A landscape with many valleys, sampled at points; each row gives a point and its height.
A ball rolls from a point to the lowest of its 2 nearest points, and stops where none of them is lower. Distance is the straight distance between rows; heights are no part of it.
z724: [  8   8 -35 -15  16  -5  22  -4 -30  -2 -41 -12 -26  20  22   1 -24  -8
   7 -10  -8   4   8 -20 -42 -14 -52  28 -13  23  11  20 -47  33  10 -21
 -12 -17   2  24  23 -10   0   9   9  22  19   3   1]  h=173
z245: [-21   7  34  27  -1  16 -43  18 -17   6  13 -23  14  -6 -20 -16 -14   8
  18  47 -16 -34   7 -26  23   6 -17  -6   1 -41 -17  21   2 -21  12  29
  18 -27  28  -1  13 -25 -42   5 -33 -43 -22 -17 -22]  h=280
z230: [ 32  -8  -6 -23   2  -1  -3 -10  44  20  12  22  30  19  25 -12  10   5
  -8   6  -8  36  18  10 -25  44  42 -13 -24  23 -15  -5  45 -14 -10  -2
 -10  23   4 -61   2  23  18 -13  26 -35  23  -1   9]  h=675
z198: [ -1  49   6 -33 -20  50   5  -7  -1  11   6  23 -27  -3  21 -43   2  15
   2   8  -5  23 -26  18 -11  -8  20   7   5  40  26  -2  -3 -28  23   4
 -19  -7  21   8  41  14  -3  11   6 -20  11 -46 -24]  h=401
z634: [-37  69   7 -36 -41  38  30  -5 -13  22  -2  28 -41  -4  -4  -4   0  25
  10 -11  -1  13 -36  16  18 -18   0  17  13  17  22  -6 -33 -13  39  -6
 -19  -7  17  56  47  18  -2  18  11 -32   4 -52 -10]  h=363
z841: [-25  64   6 -44 -32  23  23   2 -33   4  10  13  -7  20 -22  11 -32  19
  12 -11  -8   0 -22  19  20 -10 -24   5  15  -5  -5   4 -36 -19  18   4
   3 -20  19  46  46   6   0  12   5 -59  24 -24 -38]  h=323
z19: [ 15  42   1   0  14  13 -20  26  14  51  13  17  21  47 -35 -29  13  21
  16  22 -19 -28  15  37  22  15 -11 -51 -18  33  -5 -24  -6 -39  49  16
  27  16   3  30   0  -4  -7 -15   8 -38 -25  -5   3]  h=505
z703: [ 15 -31  35  14  44  -4 -23 -27 -31 -11 -26 -43  11 -80 -14  12   9 -32
  23  -5 -30  18 -11 -47   1   0 -15 -10 -11 -13  10  29  -6  39   4  26
  21 -12  -4 -21   1  15 -19   8 -21  66   7 -10 -21]  h=109
z79: [-11  21  27   1   8   6  -2   0  20   3  25  -8  39  48  -4   4  -7 -17
   1  -1 -10 -15   8 -14   1  38  11 -26  -4 -29  -2  -6   9 -37   1  19
  18  10  20   8   6  10  -5 -12   0 -57  13   7 -14]  h=438
z669: [  0  62  20 -27 -48  28   9  39   0  21  -4   9 -13  44 -12 -21  33  -2
   4  -9  -6 -17 -28  33  30 -16  16  -8  -9  15  17 -17 -30  -8  66 -27
  10  -8 -17  57  -2  11 -20  11  10 -25  -4 -32  20]  h=308
z563: [  5   3 -36 -25  23 -32  44 -17 -30   0 -25 -12  -4  17  -9  46 -35   9
   8   6  -2  -6  14  -3 -14  -1 -65  -1 -15   2  -3  25 -44  25   5 -28
   6 -13   9  16   3  -4  21  -5  -1  -4   2  22 -12]  h=228
z648: [ -4  56  -4  -2  16  -2 -12  25 -12  51   9   2   5  43 -39 -10   5  36
  25  21 -25 -37  11  13  36  24 -45 -34 -19  11   6   9 -38  -3  62   9
  15  10  23  24  18  -5 -20 -22 -11 -56 -21  -2 -31]  h=547
z275: [-16   8 -13  41  30 -22 -30  24   7  35  -1 -11  18  -7 -37  24   1  -8
  25  31 -16 -31  46   5  16  19 -23 -12 -10 -39 -39  -6  11   0   3  28
  12  14   4 -34  -5 -21  -8  -9 -22 -57 -32  20 -29]  h=199
z307: [ 21 -42  -1   1   1 -10 -23 -14  31 -22  28   1  12   2  14 -32  12   4
 -17  17  20   7  -3 -15   5   7  37   6   6   6  11  -8  50 -27 -30 -14
   5  21 -20 -31 -24 -16  15 -24   7  27 -15  10  45]  h=383
z481: [-20 -56  22   7  26 -28  11 -36   6 -33  -1 -36  37  10  26  34 -22 -35
  -7 -15  -9  -6  27 -57  -6  37   0  -8  -2 -47  16   9  19   8 -32  -8
   6   8  15 -22 -19  22   3 -23   4  32  19  30  44]  h=500
z854: [ 24   3 -29  45  14 -18 -33  41  -4  11  -1  18  -3   5  31 -20  11   8
   1 -13  -3 -33  32  -4 -41  -6   0  40  -7  21  13 -18  -4  17  25 -11
 -23  -4  36  -3  -4 -22 -23   6 -29 -10  27  14  23]  h=573
z55: [ 10 -30  18 -35   6   6  18 -35  12 -25 -15 -13  11 -45   4  15   3 -38
   5   0  -3  37 -11  13  -3  10  12  -7  -5 -18 -32  25   9   1 -37   7
  11  -1 -32 -14 -14  22   0  15  13  18 -16  -6  -4]  h=445
z182: [ -6  46  33  -9 -22  49  -6  27   2  56   5  18 -11  20 -10 -34  42  21
  18   4  -8 -12 -13  25  31  18  13 -12 -14  37  24 -13 -15  -6  81   1
  13  10   6  40  -1  32 -50   3   9 -21 -17 -40   4]  h=306
z665: [ 22  22 -26  24  21 -18 -13  23 -12  16  -1  17 -17 -22  26 -12  -3   5
   4 -27 -15  -8  23  13 -55  19   3  38 -26  26   0 -13   9  22  12  15
 -35  -8  26 -37   9  16 -21  11  -9 -17  35   1 -18]  h=604
z6: [ 15 -52   3  20  14 -24 -41  -8  23  15  31  -9  14 -15  14 -32  -3   8
  -4  40   5   1   8 -27 -15  25  33  21  -3 -18  -3  -8  61 -16 -30  13
  -1   5   9 -57  -7 -26 -16  -9 -13   6 -21   6  30]  h=413
z880: [  0  24  -8  57  53 -33 -33  35  -9  50   2 -13  10 -16 -32  21  25   1
  23   7 -14 -37  32   2   0   9 -14   1 -20  -8   0 -14   7  38  37  23
   1  22  22 -38 -17  -5   3  -9 -25 -11  -4  24 -25]  h=100
z171: [ -7  -1  -6  -8 -27   3 -12   4  23   6  22   9  18  40   9 -34 -21  34
 -16  47   3 -17   7  36   5  23  24 -35  16   1 -10 -27  48 -60 -36  25
   0  -7   7 -24   2 -11  10   2  -2 -40 -13 -16  13]  h=465
z491: [-14   1  70  -2  20  27 -22 -25 -22  14   6  -9   3 -71  -4   1  50   5
  17 -41 -33  13 -29 -44  36  34   3 -10 -20   2  39  20 -16  50  64  19
  14  18  24   9  11  59 -52 -21  -5  44   7 -37 -17]  h=285
z354: [ -9   1  41  30  -6  26 -41  21  -7 -13  10 -11   6 -26   3 -12  -2 -15
   5  19   0 -13  -4 -23  -3  -4  21  15   5 -35   6  13  13 -21   3  23
   9 -24  23 -10   3 -10 -42  21 -31 -14  11 -25 -20]  h=235
z616: [  6 -26  19 -15 -15   3   4 -14  23 -42  22 -13  10  12  -2  -5  16 -17
 -16  13  26 -12 -15   6  37 -16  25 -16   7 -15   5  -9  17 -34 -23 -19
  23  -2 -34  20 -39  -3  17  -5  -2  29 -24  15  33]  h=349
z704: [-43 -54  17 -11  -3 -18  12 -37  18 -32  10 -11  35  19  32  25 -22 -29
 -14   5   6  -1  -7  -9   7  46  40 -10  15 -68 -11   3  28  -2 -49  -4
 -11  -1  -4 -23 -23  30 -13   5   8   2 -11  15  41]  h=472
z871: [ -4  -5  23 -30  27  21  15 -51 -17 -28 -12 -36 -11 -19  -5 -36  41 -39
  14 -37 -36  58 -42 -46  -4  -1 -22  -8   3  35  14  39 -19  24   3   5
  19  22 -16  37  31  10  -5 -16  16  75  -4  -5  -1]  h=244
z654: [  6  25  61   6   0  53 -31  21   8  40  15  12   1  -5  -2 -23  58   2
  18 -15 -13  -2 -17   4  17  42  34  -9 -14   9  21  -6  -7   8  68  21
  24  20  15  18  -5  41 -60  -4   8 -14   0 -31 -20]  h=229
z438: [  4  22 -23  -9  22   7   9  -3 -15  -7  -7   7 -31  10  39 -49   2   5
   2 -32 -14  14  -4 -21 -43  -5 -20  40 -19  46  28  11 -12  26  17 -26
 -23  10  13  12  27  -4 -11 -15  17  23  16  -7  15]  h=226
z311: [ 20  11 -45  24 -50 -13  -8  61  25 -25 -17  29 -10  19   8   9   2  15
 -11 -12  27 -25  17  44  10 -41   4  18  20  -8 -25 -30 -29   2  -4 -22
 -19 -17 -25  33 -25 -31   0  25 -21 -12  17  20  14]  h=487
z54: [-15 -13  10  11  16 -17  -4 -31 -14  -7  39 -13   9 -17 -30   9 -23   5
  -7  25  16  -7 -11  -6  13   5   2   2   9 -20  -2  -8  43 -29 -39  30
  10   2   5 -19   1   9  26  -1  -7   4 -23   4 -19]  h=287
z930: [-40 -34 -22  36 -19 -23  -7   7  20 -11  17   7  10  69  20   6 -40  35
 -36   6  27 -27   5  -2  -4  26  16  -5  32 -45  -8 -33  27 -16 -48   5
 -16  -3  12  -9  -4 -29   3  -5  -5 -24   5  29  25]  h=468
z677: [ 12  31  -9  18  22 -15  10   8 -12  -3   3   0   0 -21   8  11  13  -8
  -1 -58 -20   0  13  17 -28  36  12   3 -41   1  13  -9   4  29  16  27
 -11   7  11 -32 -16  49  -3  -4  20  -1  47  -3  -5]  h=631
z786: [  9  12  36 -52  -6  24  29 -28 -19 -12 -26 -21  14 -27 -14  12   4 -37
  16   4 -23  30 -42   1   0 -15   2  -9  -6  -4 -43  35 -30   5  -9   2
  11 -27 -38  27  -6  22  -6  35  14   6 -11 -17 -18]  h=475
z559: [ -1 -31 -35  -5  21 -38  20 -24   7 -12 -14 -11  14  18   7  29 -23   0
 -10  17  10  -8  36 -12  -6  -2 -40   1 -17  -7   2  19 -13  21  -7 -37
   6   0   3  -1 -19 -18  24 -21  -2   9 -10  29  32]  h=279
z589: [ 13  -5 -32 -40 -23  -3   9  -7  16  -9  -2   0 -11  19  22 -34 -27  18
 -22  24  11   2  -2  22  -3 -17 -13   2 -10  20 -23  -2  -2 -21 -27 -20
 -10 -20 -14  10   3 -31   6   7   6  -7 -19   0  24]  h=292
z521: [  0  11   8 -32 -49  10  20   9  25 -51 -19  -6  -9   5  42   9   2 -25
 -14  -2  21   5 -17  29  17 -18  42   0  24 -23 -22  -1 -12  -4 -46 -20
 -30 -26 -47  -3 -19   0  15  17  11   2  15  -5  -5]  h=351
z375: [  7  -2 -31  64   5 -17 -24  46  -2  13  -1  23   7  31   1  11  -3  19
 -12 -17  22 -46  41   0 -28 -15 -14  26  22  -5  19 -37 -19   6  15  -1
  -7   5  32  13   2 -42   6  -4 -20 -14  39  26   4]  h=537
z543: [ 18   4   9 -13  -8   9 -24   9  -7  28  -7  -9 -11 -11 -10 -41 -16  23
  14  45 -25 -15  -3 -17   8 -17 -30   3 -29  12 -21  30 -12 -14  23   4
   9 -41  12   5  13 -35 -44  23 -22 -23 -29 -22 -11]  h=299
z123: [  0   8  16  46  48 -24 -28   0  -8  32  22 -20  10 -38 -16   4  11 -10
  11   1  -9 -22  18 -34  -6   9   4   7 -22 -11  20 -12  27  24  23  31
   4  24  38 -48  10   8   7 -16 -16  11  29  13 -22]  h=190
z795: [ -6 -80   7 -14  10 -16  15 -30  16 -14 -23 -13  14 -69  15  24  -5 -47
   7  -9  -6  45  24   2 -14  22  12  -6 -10 -41  -8  27  24  28 -35   8
   3  17 -16 -48  -5  19 -25  -3  18  27  -5   6  21]  h=412
z10: [ 20   4  26  -9   9  37 -20  -7 -10  21   3  13 -32 -37  -8 -47  51   6
   8 -18  -7  30 -43 -15   8 -10  10   8 -17  55  37   1  12  11  40 -14
  16  18  -8  15   2  17 -15  -2  11  60 -24 -27   2]  h=600
z121: [  3  28  29 -55 -59  44  25  -5 -13 -18 -24 -27 -13  17  37 -34  12 -35
 -11  17  -5  33 -64  -4   6 -55  36 -10  38  -2 -16  10 -23  -4 -27 -16
 -39 -36 -49  38  28 -25  14  12  23   8  -3 -33  -2]  h=201
z706: [  5  43   4 -14 -32  28  23  18  -8 -42 -15   2 -31  -7  18   1  10 -20
  -5 -37   5  19 -46  16  -7 -38  27  11  19   9   8   4 -22   6 -18   1
 -34 -17 -32  17  10  21  20  22  14  21  33 -27 -28]  h=382
z555: [ -3 -27 -29  25 -24 -23  -4  30  65 -33  -6  36  20  34  51   8   0  -3
 -27 -17  19  10  42  11 -19  13  50   3  17  -7 -12  -9  22   3 -34 -21
 -44  27  -5 -37 -27  -1  19 -12   6 -19  31  25  40]  h=386
z247: [ -8  23  19  -2  -2  23 -13   2  24  35  35   5  34  51 -12 -33 -14  13
  -2  31 -11 -12  19  15   9  25  17 -53   1  12  -1 -29  36 -64   5  36
  21  13  17  -3  24  -2   4 -19   2 -58   0 -14   0]  h=467
z713: [ -7  39 -19 -30  -6 -12  20   5 -44   8 -10   3  -4  23 -32  36 -42  21
  20  -7  -9 -14  -2   9  11   2 -64   4  -4 -12 -16  12 -44   3  15  -8
  15 -26  12  26  24  -7  -2   6  -6 -43  16  -2 -40]  h=281
z628: [ -4  -4 -35  20  -8  -9   8  24  21 -36  -9  17   4  45  57  17 -25   2
 -27 -44  14  -2  41  -8 -32   2  16  18  16  -3   3 -19  -3  13 -22 -29
 -32  15   9  -9 -11   1  30 -14  16   3  70  39  28]  h=353
z857: [-16   9   2   4   2 -12  16   0  10 -16  21   5  22  22 -53  53   0 -11
   6  -6   8 -21  15  32  39   9 -11 -28  17 -33 -28 -19   6 -44 -17  14
  30   8 -13  13 -25  11  28  -6  -1 -41 -28  19 -19]  h=263
z835: [-30  17  22  -1  -1  -3  19  -3   0 -38  15  -7  32  22   8  48 -32 -20
  -8 -33  -4  -1   8   0  -2  26  22 -11  22 -47 -10  -9   4 -23 -37  26
  -1  -6  21  -7  -4  38  14   3   5 -42  50   9 -26]  h=408
z830: [ 42 -23   6 -14  19   3 -34  -1  26  67  18   9  20  -9 -12 -19  24  10
  17  44 -10   7  25  23  10  24  18 -23 -30  27 -36 -19  36 -14  30  14
  37  26  -3 -36 -18  -4  -8  -9   8 -16 -29   7   2]  h=656
z625: [-33 -28 -18   2   0 -26  31 -14 -13  -9 -12  -2   5 -16 -23  62 -42 -12
   6  11  13  -8  36  28   7   6 -35   1  10 -47 -28  12   0   5 -33   6
   0 -14  -3 -10 -11   5   1  14   0 -26 -20  15 -17]  h=207
z885: [ 31   2  -5  -9  17  -8  -1 -13  16 -12   9  10   7 -19  18 -11  28  -8
  -1 -47 -17  27   4   6 -24  32  31  -3 -33  15   8  -2  28  11   5   1
  -3  29 -10 -38 -15  34  13 -19  28  17  36   7  12]  h=653
z155: [-22 -47 -34   2  -5 -43  31 -14  39   7  18  24  35  19 -18  24 -14  -2
 -27  15  28   5  37  27  13  13   5 -13 -11  -8 -18  -1  27  -3 -30 -19
 -11  36  -3 -20  -9  -2  32 -21  23 -26 -35  28  40]  h=689
z300: [-18 -43  19  -5  -7   5 -29 -30   7 -16  29  -1  25   9  20 -18 -10   5
  -1  42   4  -3 -29   2   4  47  51 -12  20 -51  -5  -8  50 -28 -43  24
  -3  -8  -2 -41 -12   9 -24  12  -2   1 -24 -13  24]  h=446
z534: [-21 -43 -21 -42 -14 -16  35 -30  35  -1  -2  11  16   2  18   5 -26 -18
 -15  25   9  34  14  39  -8  29  14 -10  -8 -16 -28  19  29  -3 -42 -15
 -17  14  -5 -43   4  15  -3   2  31 -36 -25   2  20]  h=708
z587: [-20   5  12 -27  12  35  21 -47  -8 -23  12 -14 -23 -13  -1 -43  12 -21
  -4  -8  -4  48 -39 -37  -1 -16 -11   4  23  38  30  24   0 -17 -13   8
   5  21   4  43  47  -3  17 -15   6  46 -20 -18  -8]  h=202
z598: [ 28   3 -32 -26  -5 -12  16  10  17   5 -27  17  -7 -21 -12  16  11 -14
   7   1  -1   8  14  47   3  -5  -6   5 -34  13 -36  16 -19  14  19 -26
  -1  -6 -26   1 -28  12 -10  24  10  -7 -25   5   4]  h=571
z787: [ 12 -13  -4 -19   9  13  -9 -18  -5  -3  -4 -15 -14 -12  19 -49 -13  -6
  -1  26  -5  26 -15 -28 -27  -8 -13  19 -13  20  -8  28   0  -8 -20   3
   2 -18  -2   0  18 -26 -17  12  -4  13 -20 -13  -1]  h=251
z913: [ 14   5   5 -12  -5  -2  13  -1  37 -10  15   7  29  26 -29  20  25 -24
  -1   7  12  -7   9  48  35   3  19 -42  -3   0 -18 -20  11 -44   2 -10
  34  16 -28  19 -44  12  25   0  11 -15 -28  12  16]  h=307
z410: [ -9  -8  57  -6  24  23 -18 -32  -3   2  -1 -20   1 -43  -4   4  54   7
  21 -10 -24  10 -27 -65  37   4  -6 -21  -8  -2  64  44 -20  34  69 -22
  19   7  30  16  10  32 -39 -37 -31  48 -15 -20   2]  h=356
z472: [  0   2 -41  58  20 -24  -8  34  -1  24 -15  25  36  59 -30  34  -6  37
  -2 -20  22 -44  37   3 -11   1 -38 -15  27 -24   6 -41 -30   9   9   0
  21  19  16  27   6 -54  23 -24  -8 -42  23  35 -11]  h=576
z355: [ 30  10  60 -25   3  52 -29  -5  -3  25  25  17   7 -27   8 -22  39   1
  15 -11 -15  25 -19  15   1  36  41 -19  -8  23  11 -11  20  -4  42  24
  30  16  10 -19   1  57 -25 -10  16   8  26 -29 -30]  h=150
z191: [  3 -41 -23  42  -6   2  -1   8 -15 -36 -25  -7 -43 -14  20  10 -21   0
  -7  -7  36  -8  14 -23 -24 -52 -14  39  33  11   7 -13 -16  10 -38  -4
 -20 -20 -26  12  -6 -29  16  11 -11  62   3  23  11]  h=384
z568: [-17 -49 -52  20  -6 -34  23 -18  16 -16   4  22 -23  -2  24   2 -36  29
 -24  15  36  17   9  12 -25  -5   4  23  33  13 -10 -12  27   5 -77  11
 -45  11 -16 -38   6 -15  37  -7   7  11  -9  19   1]  h=347
z31: [-14 -12 -37  32  12 -43  -5  22  -1  30 -13  -5  31  44 -41  25 -20  53
   2  19   0 -47  42   9  15  13 -66 -38  13 -37 -25 -13 -16   2  -4   4
  23   7  13   5  10 -63  12 -30 -21 -55 -21  35   1]  h=613
z186: [ 12 -13 -27   8  38  -6   4 -21 -14 -17 -28 -26 -35 -15  -6 -31  35 -23
  13 -19 -22  42 -14 -33 -25 -20 -37  14  -4  50  10  29 -15  35  -6  -6
   4  11 -26  15   2 -19  12  -8   9  82 -19  15  13]  h=295
z618: [-16 -23 -25  -9  -3 -12  21 -13  12 -40  -6 -10   3  42  44   9 -34 -10
 -25 -14  21  -4  22 -20  -8  -9 -10  14   3  -9  -1  -8 -11   5 -28 -43
 -11   2  -8  18 -14 -15  23 -18  13  13  26  38  41]  h=320
z739: [  9 -11 -41  25   9 -42 -11  14  13  24  15  24  10  -9 -29   1  -7  37
 -15  23  22 -27  30  31   9 -24 -20   2  -7  16 -24 -10  13  -3  -6  -5
   5   9   6  -3 -23 -46  32  -2 -12  -6 -36  29  14]  h=636
z309: [  3  23  50 -16  18  31 -13 -24 -14  -4  20   5   0 -60   8 -21  31  -2
   2 -55 -27  35 -32  -6  -2  36  31 -11 -12  19  29  -4   8  19  31  39
   3  20  11 -14  20  62 -27 -11  20  20  37 -38 -25]  h=208
z862: [-16  -4  -1  36  34 -34  -5 -13  -9  27  33 -19  17 -19 -27  30 -16   3
  -2  10   7 -12  20 -18  -9  15   4  11  -4 -25  -8 -18  50  -1 -25  39
   6  20  23 -56  17   7  35 -12 -10 -16  14  21 -31]  h=248
z193: [ 19  18 -33  16   2 -20 -19  30  -4  18   7  18 -11   4 -26 -18   3  33
  -8   7   7 -28   4  16  13 -29 -28   9 -19  30   3  -5 -15  -3  32 -18
   7  -7  13  24 -15 -38  14   7 -20   2 -24   7   6]  h=606
z599: [-11 -17 -24  20  -8 -10   0 -16  -6 -16  30  16 -25  -1  -8  -3 -28  45
 -24  14  42   2 -23  12  -5 -18   2  10  41  14   5 -26  35 -27 -70  33
 -15  -6  -3 -24  11 -21  38  -3  -3   9  -7  -4 -35]  h=321
z308: [ -4 -10   1  38   7 -11  10   4 -38 -16 -17 -10  -7  -4 -11  61 -20 -11
   1 -23  10 -35  35 -10 -10  -3 -28   3  14 -24  19  -4 -22  12   1   7
   8 -10  22   0  -7   2  16   6  -7  11  43  22 -16]  h=81
z406: [ 58 -32  27 -35  24  16 -43 -17  -1  28  13  12 -12 -38   4 -26  49   9
  15 -18 -18  43 -24   5  -5  21  11  -1 -18  51  -2 -12  25  12  26 -14
  41  28 -30 -22 -17  21  -3 -21  23  62 -10   1   6]  h=637
z163: [ 19  14   5  22  24  -3 -21  17 -14  18   1   4 -22 -24 -27 -22  36  10
   4  -7   0  -6 -26 -11  17 -21  -6  17 -25  39  34   3  -3  22  49 -21
  12   4   4  12 -23   4  -5   2 -10  43 -31  -6  -2]  h=565
z22: [ -8  11  23 -13  11   9  11 -11 -21   2  -9 -23 -12  -3 -17   7  15   9
  14  15 -17  -4 -33 -52  28 -25 -30 -17 -11   8  49  56 -40  20  54 -30
  11 -15  23  28   9   9 -16 -15 -29  22 -30 -14  -3]  h=417
z240: [ 25  -9 -51   8 -16 -22  10  38  16 -16 -35  28 -10 -20  11  18  11 -13
   4 -18   9  -8  39  42 -14 -31  -6  32 -12  14 -26   0 -33  36  14 -41
 -25  -9 -23  12 -33  -4  -7  25  -4  12  -5  19  37]  h=532
z169: [-16  24  38 -51 -23  57  38 -36 -12 -27  -2 -14  -8  -3  13 -25  36 -37
  -6 -12  -8  49 -64 -14  13 -48  31 -15  43  23  11   5 -13 -16 -12   0
 -14   6 -26  53  38  12  29  -3  17  41  -8 -31  -9]  h=160
z842: [-33  32   9   1 -25  14  22   8 -19   8 -18  -1 -43  -2 -30  29  13  25
   8   3  -3 -15 -45 -39  33 -47 -33   4   4 -11  46  28 -51  16  61 -32
  -2 -11  19  59  17  -6 -10   2 -24   7 -19 -31   9]  h=463
z137: [  8  45  20 -58 -53  37  30   3 -10   8 -14 -10 -25  22   1 -21  20 -23
  -2  -3  -8   6 -54  -5  23 -59  16  -5  -3  11   5  -1 -33  -1  35 -40
  -9 -22 -34  57  22  -6   3  13  20   7 -10 -30  21]  h=247
z817: [-20 -10   1  16  -5 -17  10  11 -17 -16 -30 -21  18  15  -6  61 -33 -24
  20  14  -4 -28  47   4   2  18 -37  -3  11 -62 -21  12 -30   5  -7  -2
  13 -27   4   3 -13  -2 -16  17 -18 -33   8  19  -5]  h=155
z104: [ -8 -17  -8  54 -30   8   1  27 -21 -25  -3   7 -39  -3  -9  23 -15  21
 -13 -14  45 -32  -5 -11   6 -54 -11  28  34  -5  20 -24 -15  -5 -15  -5
   2 -28  -3  25   2 -38   5  13 -23  27  21   7 -19]  h=421
z196: [-17  45  -8 -18 -33  14  44  19 -40 -18 -29  -3 -40   8  -7  37 -16  -7
   3 -51   7   4 -41   6  -8 -42 -13  24  17  -3  11  -5 -55  28   7  -6
 -17 -21 -17  51  24  14   7  21  20  12  46 -14 -25]  h=415
z232: [ 33  16  17 -50  -9  38  13 -14 -18  35 -26  -4 -15 -12 -26 -24  10  -7
  19  20 -25  34 -44   6   2 -23 -14 -15 -18  51 -34  24 -23   1  23  -1
  16 -20 -36  24  -8  12 -11  38  17  18 -36 -30 -19]  h=466
z109: [ 11 -38 -42  10  25 -46   2  -7  32  26  16  26  18 -31 -14  -1   4   3
 -14  17  21  12  33  15  -6  -8   8  14 -18  20 -19   4  35  18 -12 -14
 -14  34  -1 -41 -15 -23  35 -15   9   6 -31  30  39]  h=665
z561: [ -8  36   1  29  -4 -11   1  50 -29  16 -19   1 -26   4 -38   6  23  25
   7 -16  -2 -26 -27  -6  27 -14 -28  13 -15  20  42   5 -33  41  67 -27
  -2   1   8  32 -30  18 -22   4 -18  18 -24 -23   1]  h=520
z194: [-14 -20 -16  17 -14 -20 -20  -4  15  13  30   5  14  37  19 -31 -41  38
 -31  33   6 -10   6 -11 -22  31  19   3   5 -13  -6 -18  54 -32 -43  22
 -21  -1  26 -43  21 -20   3   0  -7 -39  -5   1  13]  h=444
z352: [-13  13  -6  20 -49  14  -1  37   8 -40   6  13 -24  33  14  10 -16  15
 -23 -21  40 -23 -10   6  12 -34  17  11  41 -22  14 -28 -15 -20 -16 -12
  -6 -21  -5  31   5 -29   8   5 -19 -12  40   9 -16]  h=450
z456: [ 10 -31 -41  29  34 -22  -8 -12  -8  -8 -11  -9 -34 -28  16 -32   2  -8
   4   2   3  28   8 -27 -45 -25 -21  37  13  46   2   6   7  15 -43   7
 -22  10 -14  -9   8 -45  19  -2  -6  65 -13  25  13]  h=340
z811: [-17 -38 -18  75   3 -30 -13  22  18   8   5  10  21  31   7  33 -23  10
 -23  -3  28 -22  55 -18 -26  15   9  14  22 -28   1 -35  17   3 -32   8
 -14  17  17 -25  -6 -25  19 -10 -11 -16  29  39  21]  h=496
z466: [ 22  36   8 -44 -24  42   6   0 -12  15  -4  13  -9  -6  -5 -27  -6   6
  11  24 -13  24 -25  40   2 -21  12 -13   3  42 -19  -1   6 -30   5   8
   1 -22 -20   3  14  12  -1  34   9 -15  -8 -40 -29]  h=430
z738: [-10 -15  24  32  34 -18   5 -18 -47 -17 -15 -39  13 -45 -19  60 -20 -27
  15   3 -15 -20  24 -30   2   0 -32 -10   3 -36  15  19 -12  17  -9  28
  10 -12  21 -18  -3  19   8   5 -19  30  15   8 -26]  h=149
z295: [ -9  19   2 -61 -47   8  22  -8   6 -18   0 -16   2  42  39 -20 -33  -2
 -25  21   9  -8 -25  22  16 -14  12  -9  15 -12 -19  -7 -15 -27 -38 -26
 -11 -35 -21  24   9 -23   9  12   8 -28   6  -5  15]  h=322
z705: [ -6  12   7 -13 -33   9   3  10  27 -31  -5   8  16  10  20  14  -2 -20
  -6  12  11   1   4  42   2  18  38 -10  20 -35 -23   2  14 -27 -35   9
  -9 -12 -17 -18 -25  13  -1  19  -1 -42  15  -5 -13]  h=379
z574: [ 33  14  14 -29  27   4  -7 -14  -5  31   2   1   8 -15 -14   0  16  -6
  20   4 -18   4   3  12  10  29   0 -10 -46  19 -24  16  -1  14  39   1
  27   7  -5 -11 -23  31 -10   3  12  -9 -17   1 -20]  h=612
z544: [ -5 -57 -23  17  17 -30  13 -19  17 -18  -8  -1  -5 -35  29   7 -18 -18
  -5 -10   5  31  31 -11 -32  13  15  18   7  -8   0   6  34  15 -55   7
 -32  22 -13 -55   0   0  13  -9  16  34  11  22  29]  h=378
z726: [ 20  -8  35  24  15  20 -33   5 -18 -11 -11 -11 -11 -67   4  -7  15 -22
  11 -15 -16  16 -17 -31 -18 -11  13  18 -12  -6   6  20   1  17   6  17
   7 -15   5 -16   3  10 -37  19 -11  35  19 -19 -23]  h=178

For each start below, name the point where the ball stops.
z10 | z355
z55 | z880
z466 | z724
z598 | z169
z109 | z355
z230 | z375
z555 | z724
z247 | z787
